Points on a hilly landscape, in no order, each with its height.
From any point a ball rolls to the lowest of the 2 points nearest to it. It stops when none of these is lower. Distance is the straight distance between rows; heights are no part of it.
<811>: [ 23   5  -4  -5  21  21   4  13  -7  -2  13 -11   8  -2  10 -17 -19  -7
  22 -17 -19]  height 424
<913>: [  0   4 -24  19  -8 -10  -9 -14 -10 -10   4   8 -15  11 -27   8  24  11
   0  20   8]  height 571
<667>: [-11 -12   9 -10 -15  -6   2   3   5  -1  -4  -1  16  -9  15  13   8  -5
 -16  -3   5]  height 431
<927>: [ -5   0   8   1   6   1   4  -2  -1  -1   0  -3   0   1   6  -6 -14   0
   1  -7   5]  height 729
<676>: [-11 -20 -12  21 -21 -11   3   0   2 -21  -1   0   1  -2  -1   7  17   1
 -10   9  15]  height 208
<622>: [  9   5 -14   4  -2  -9   3 -14  -4  -7   9   1  -9   3 -15  -4  19  -1
   5  10 -11]  height 554
<497>: [  1   4  -1   5   2  -3   7  27   9  13  -4  12  -1  12   7  -4 -19   9
  27  -3  -1]  height 296
<370>: [  4  17 -13  -3   7  -2  -3 -25 -11   6   6  -2 -18   5 -24   1  18   5
  -2  11  -8]  height 597
<426>: [  3  -9   6   8   8   7   0  -9   0 -25   4 -11   7  -9  10 -12 -12  -9
  -9  -4   2]  height 432
<79>: [ -4 -17   6   7  -6   4  -1   4   7 -27   0  -6  21 -11  23  -1 -12  -9
 -10  -6   9]  height 696
<893>: [ 0  5  3 -5  3 -3  7 16  7 17 -2  8  0  6  5 -2 -7  4 16 -5 -6]  height 248
<820>: [-12 -10  -5  29   1  -2   5  -7   1 -23  -2   4  -7   5   4  -6 -25   8
   1  -1  15]  height 290
<812>: [-13  -6  -2  19 -12  -7   1  19  14   8 -10  16  -9  17   5   7 -18  14
  15   6  14]  height 226
<568>: [ 15   0   5 -15   3   5   5   9   5  -3   8  -8  18  -8  14  -7   9 -17
   5  -6 -20]  height 380
<635>: [-2 -2  5 -9 -7 -7  3  1  4  5  0 -2  7 -3  3  3 12 -6 -5 -3 -6]  height 490
<827>: [ 26   2  -5   0  20  21   2   4  -6 -13  15 -14   7  -6   9 -17 -12 -13
  13 -11 -23]  height 452
<305>: [ -2  -6 -12  27   6  -2   6 -11   0 -24   2   4 -12   6  -2  -8 -18  10
   8   3   8]  height 326
<719>: [  4  -2  -9  23  12   5   7  -6  -2 -25   5   0  -7   5   4 -13 -24   6
  11  -2   2]  height 359
<536>: [-17   4   6  12  14   3  -2 -16  -9   1  -7   2 -20   6  -2  -8 -36  15
   0  -1  21]  height 182
<595>: [-12 -22  -8  12 -20 -10   0  -5   1 -22   0  -4   7 -11   5   9  15  -3
 -20   6  15]  height 56
<120>: [-17 -11   1  21  -1  -3   1 -11  -2 -13  -6   1 -10   5   1  -1 -21   9
  -7   0  20]  height 253
<868>: [ -3 -18  -6   0 -20 -10   0   0   4 -21   4  -8  16 -15   8   8  25 -10
 -20  10   3]  height 262
<912>: [-16   3  -4  18   6  -2   0  -8  -1   0  -7   8 -20  11  -2  -4 -33  17
   8   5  18]  height 146
<608>: [ -8  -1 -20  23 -15  -8  -6   0   3   3  -7  12 -18  17 -18  14   7  15
   3  19  12]  height 379
<480>: [ 12   1   8 -13   9   9   3  13   1  -1   6  -7  17  -6  14  -8  -6 -12
  10 -14 -13]  height 328
<734>: [  1   2 -18  18 -14 -10  -1   6   7   4  -2  15 -17  16 -16   9   9  13
  14  20   1]  height 412
<39>: [  9   9 -14   6  11   2  10   0   0   1   6   5 -13  10  -3  -8 -11   8
  24   6 -13]  height 486
<958>: [  2  -8  19  -7  10  20  -8   1  -3 -21   2 -10  18 -16  20 -10 -25 -10
  -9 -15  10]  height 652
<22>: [ -4   6  25 -29  10   7  -8 -22 -12  19  -2 -12  -2 -12  -5  -1   8  -8
 -23  -7   2]  height 227
<363>: [-14 -13   7 -14 -22  -5  -1  -1   1  -3  -5  -4  17 -17  16  22  14  -7
 -27   2  10]  height 484
<886>: [  6 -11  -4  -6 -13 -10   2   2   6 -17   8  -9  16 -13   7   0  27 -15
 -12   8 -10]  height 366
<277>: [-14   5  18  -9  10   4  -5 -24 -12  10  -4  -8 -11  -4  -7  -4 -12   3
 -15  -5  14]  height 225
<556>: [  8   6 -17  10   2  -6   7   1   3  -2   5  10 -15  13  -8  -3  -1   9
  23  13 -12]  height 464
<575>: [  8  10 -10  -4   1  -6   1 -20  -7   3   7  -5  -8   1 -19  -2  23  -3
  -3   7 -12]  height 576
<353>: [-15 -16 -11  23 -20 -10   1   1   3 -12  -6   4  -6   6  -5   9   6   7
  -6   7  16]  height 288
<278>: [  4  16 -12   1  -3  -7   1   2   6  21  -3  11 -17  11 -19   5  11  11
  12  13 -10]  height 161
<21>: [  2  13  -7  -3 -10  -9  -3   6   7  29  -8   9  -8   9 -21  12  30   7
  -3   7  -9]  height 358
<433>: [  8   3  -5   9  11   8   7  15   2  -5   6   0   3   8  10 -12 -23   5
  24  -9  -6]  height 362
<383>: [-15 -10 -17  27 -19 -10  -6   1   0  -4  -7   9 -14  13 -16  16  10  12
  -5  14  19]  height 343
<550>: [ 18   7  -8   3  21  17   6  10  -5  -4  11  -6   2   3   8 -15 -25   1
  25 -11 -14]  height 397
<489>: [  1   4 -13  13  -5  -8   4   4   7   5  -1  12 -13  14  -9   1  -2  11
  17  12  -3]  height 442
<385>: [  7  -5  -4  17   9   6   4  -6  -1 -24   6  -6   1  -2   6 -13 -16  -4
   4  -5  -1]  height 392
<357>: [  5  21 -14  -2  -6  -7  -6   3   4  30  -7  12 -14  12 -27  12  26  12
   2  15 -11]  height 280
<114>: [ 18  -3   6 -12   7   7  -1   3   3 -13  11 -15  18 -13  14 -10   7 -21
  -2  -4 -19]  height 417
<799>: [ 12  -7   5  -1   7   9  -1  -1   2 -23   8 -15  15 -13  13 -13  -4 -17
  -6  -4  -9]  height 457
<131>: [-11   0 -17  11 -17  -6  -9  -2  -6   8  -8   1  -3   8 -25  19  36   5
 -20  12  12]  height 500
<163>: [ -7  -4 -13  11 -12  -9  -4 -15  -6  -7   1   0  -7   3 -17   5  19   3
 -13  10   9]  height 762
<496>: [ -2  -3  16 -15   2   1   0  -2  -1   1   0  -6  11  -8  11  -2  -1  -9
  -7  -8  -1]  height 526
<932>: [  2  16   6 -19   6  -6   2   9   3  37  -7   8  -8   1  -6   0   8   6
   9  -4 -10]  height 325
<191>: [ -2   4   3 -11 -10 -10   2   8   8  20  -6   5   3   0  -3   8  20   0
  -2  -2  -9]  height 478
<24>: [ -6  -9  10   3   1   2   2   3   4 -12  -2  -4  11  -4  15  -2 -15  -3
  -2 -10   8]  height 718
<692>: [ -4   5 -22  16 -12  -8 -10 -11 -12   0  -1   5  -8  11 -30  13  33   8
 -11  18  11]  height 543
<936>: [ -1  13 -22  13  -5  -7  -8  -9  -4   6  -1  12 -20  16 -29  12  17  16
   4  23   3]  height 596
<378>: [  1   4  13 -19   3  -3   6  17   5  19  -4   7   9  -2   9   1   0  -2
   9 -12  -5]  height 170
<402>: [  3   7  26 -36  10   6  -6 -14  -9  20   0  -9   4 -15   0  -2   9 -14
 -16  -8  -5]  height 274
<174>: [ 13  -5  -1  -9  -5  -5   6   3   6  -8   9  -8  14 -10   6  -4  22 -16
  -1   2 -20]  height 427
<390>: [  3  12   0 -14 -10 -10  -2  13  10  35 -13  11  -1   3 -12  13  29   5
  -3   0 -12]  height 423
<906>: [  3   0  -1   5   4   2   7  26   6   2   0   5   8   9  13  -6 -22   5
  24 -12  -2]  height 329
<456>: [-14  -8   7 -14 -14  -4  -5 -12  -2  -1  -5  -9  11 -15   4  15  20  -7
 -31   1   7]  height 532
<601>: [ -6   8 -12   3 -15  -6  -7   5   2  22 -12   7  -4   9 -25  20  35   6
 -14   9   2]  height 436
<403>: [  9   1  -8   2   5  -3   7 -10  -2  -6   8  -2  -6   3  -6  -8   6  -3
   7   3 -13]  height 531
<342>: [ 14  -1  -6   1   3  -1  10   1   2 -10   9  -5   5   0   2 -10   6  -8
  10  -1 -17]  height 507
<371>: [  4   3  30 -41  13  10  -6  -4  -9  15   0  -5  12 -18   8   0   0 -15
 -12 -11   2]  height 321
<546>: [ 10   5  -5  -1   0  -5  11  19   9   9   3   6   2   7   4  -4   2   0
  22  -2 -17]  height 304
<828>: [-12  -2 -10  16  -6  -8  -3 -13  -4  -5  -1   2 -13   8 -13   4   1   9
  -6   7  11]  height 750
<821>: [-10  -8   8  -6 -15  -8   4  15  10   6  -8   8  11  -1  13  13   6   1
  -3  -6   4]  height 371
<870>: [  6   1  15 -23   2   1   3  18   3   8   0   2  21  -7  16   1  -1 -11
   5 -15  -7]  height 254
<618>: [ 14  -2  24 -27  17  26 -11   1  -7  -7   6 -14  16 -19  16 -12 -12 -21
 -12 -10  -4]  height 602
<650>: [  0  18   7 -21  -1  -8  -2   8   4  41 -12   9  -6   1 -11   8  18   7
  -2  -5  -8]  height 376
<709>: [ 13  -1  23 -29   7  16  -9   3  -3  -9   6 -13  22 -22  20  -5  -1 -24
 -15  -4  -9]  height 578
<458>: [-13   6  24 -21   9   5  -8 -23 -13  18  -6  -9  -5  -8  -7   1   0  -1
 -23  -7  12]  height 176
<171>: [  0  18 -21   5   6  -4  -9 -25 -12   3   3   6 -22  11 -29   6  13  14
   1  19   0]  height 617
<757>: [ -6   1   0   8   3  -3   3 -12  -2  -2   0   0 -11   4  -5  -4  -8   5
   0   1   4]  height 739
<53>: [  5  -2  18 -23   5   7  -2  -4  -2  -1   3 -11  15 -15  13  -3   2 -16
 -10  -7  -5]  height 548
<289>: [-13 -11  -1  13 -19 -10   2  22  16  10 -12  14  -3  11   4  14  -1   9
   8   4  10]  height 271
<866>: [-12 -12   5   0 -19  -8   5  27  14  10 -11  16  11   5  14  16   0   6
   5  -5   6]  height 323
<373>: [-15  -1  -4  20  -1  -5   1   7   7   3  -8  11 -16  15   2   0 -29  16
  14   5  16]  height 184
<246>: [  9   1  28 -41   8  13  -5   9  -7   6   1  -2  24 -19  18   3  -7 -19
  -8 -13   3]  height 373
<101>: [-17   5  10   5  10   1  -4 -25 -11   6  -7  -3 -19   2  -9  -4 -20  11
 -11  -2  18]  height 218
<831>: [  6   5   1   7  24  15   5  -8  -9  -9   5  -5  -7   1   4 -16 -30   3
  12  -9   0]  height 453
<557>: [ 10  -6  24 -18  11  26 -15   3  -4 -22   7 -13  21 -22  23  -9 -18 -19
 -15 -10   3]  height 627
<268>: [ 22   1  -9   5  13  11   7   2  -1 -15  15  -9   5  -2   7 -15  -4 -10
  14  -5 -20]  height 476
<542>: [ 18   6  -8   7  28  23   5  -6 -12 -12  13  -8  -5  -1   5 -19 -30   2
  18 -10 -11]  height 429
<646>: [ -1 -11  13  -1   1  14  -5   8   2 -26   2  -7  24 -13  24  -4 -24  -8
  -8 -15  11]  height 671
<855>: [-23  -7   5  13  -3  -5  -2  -7  -2   1  -9   1 -10   6   1   4 -17  10
  -9  -3  22]  height 214
<60>: [  1  15  -3  -6  -2  -8   0  11   9  34 -10  12 -13   8 -12   5   7  10
  11   5  -8]  height 255

Two balls start at each pair of points below. Name the first point that both come to, or write never.
<709> and <667> | never
<171> and <608> | never
<163> and <757> | <21>

Call two points neighbours if one is among the 2 nearest of the other. Go from one point of each pair to the other, from neighbour to neighbour, staying as low as possible. Name the highest point that can't be avoided.
<458> and <278> | <709>
<912> and <458> | <277>
<595> and <893> | <174>

For each start below, name the point where the ball stops.
<363> | <912>
<828> | <278>
<489> | <595>
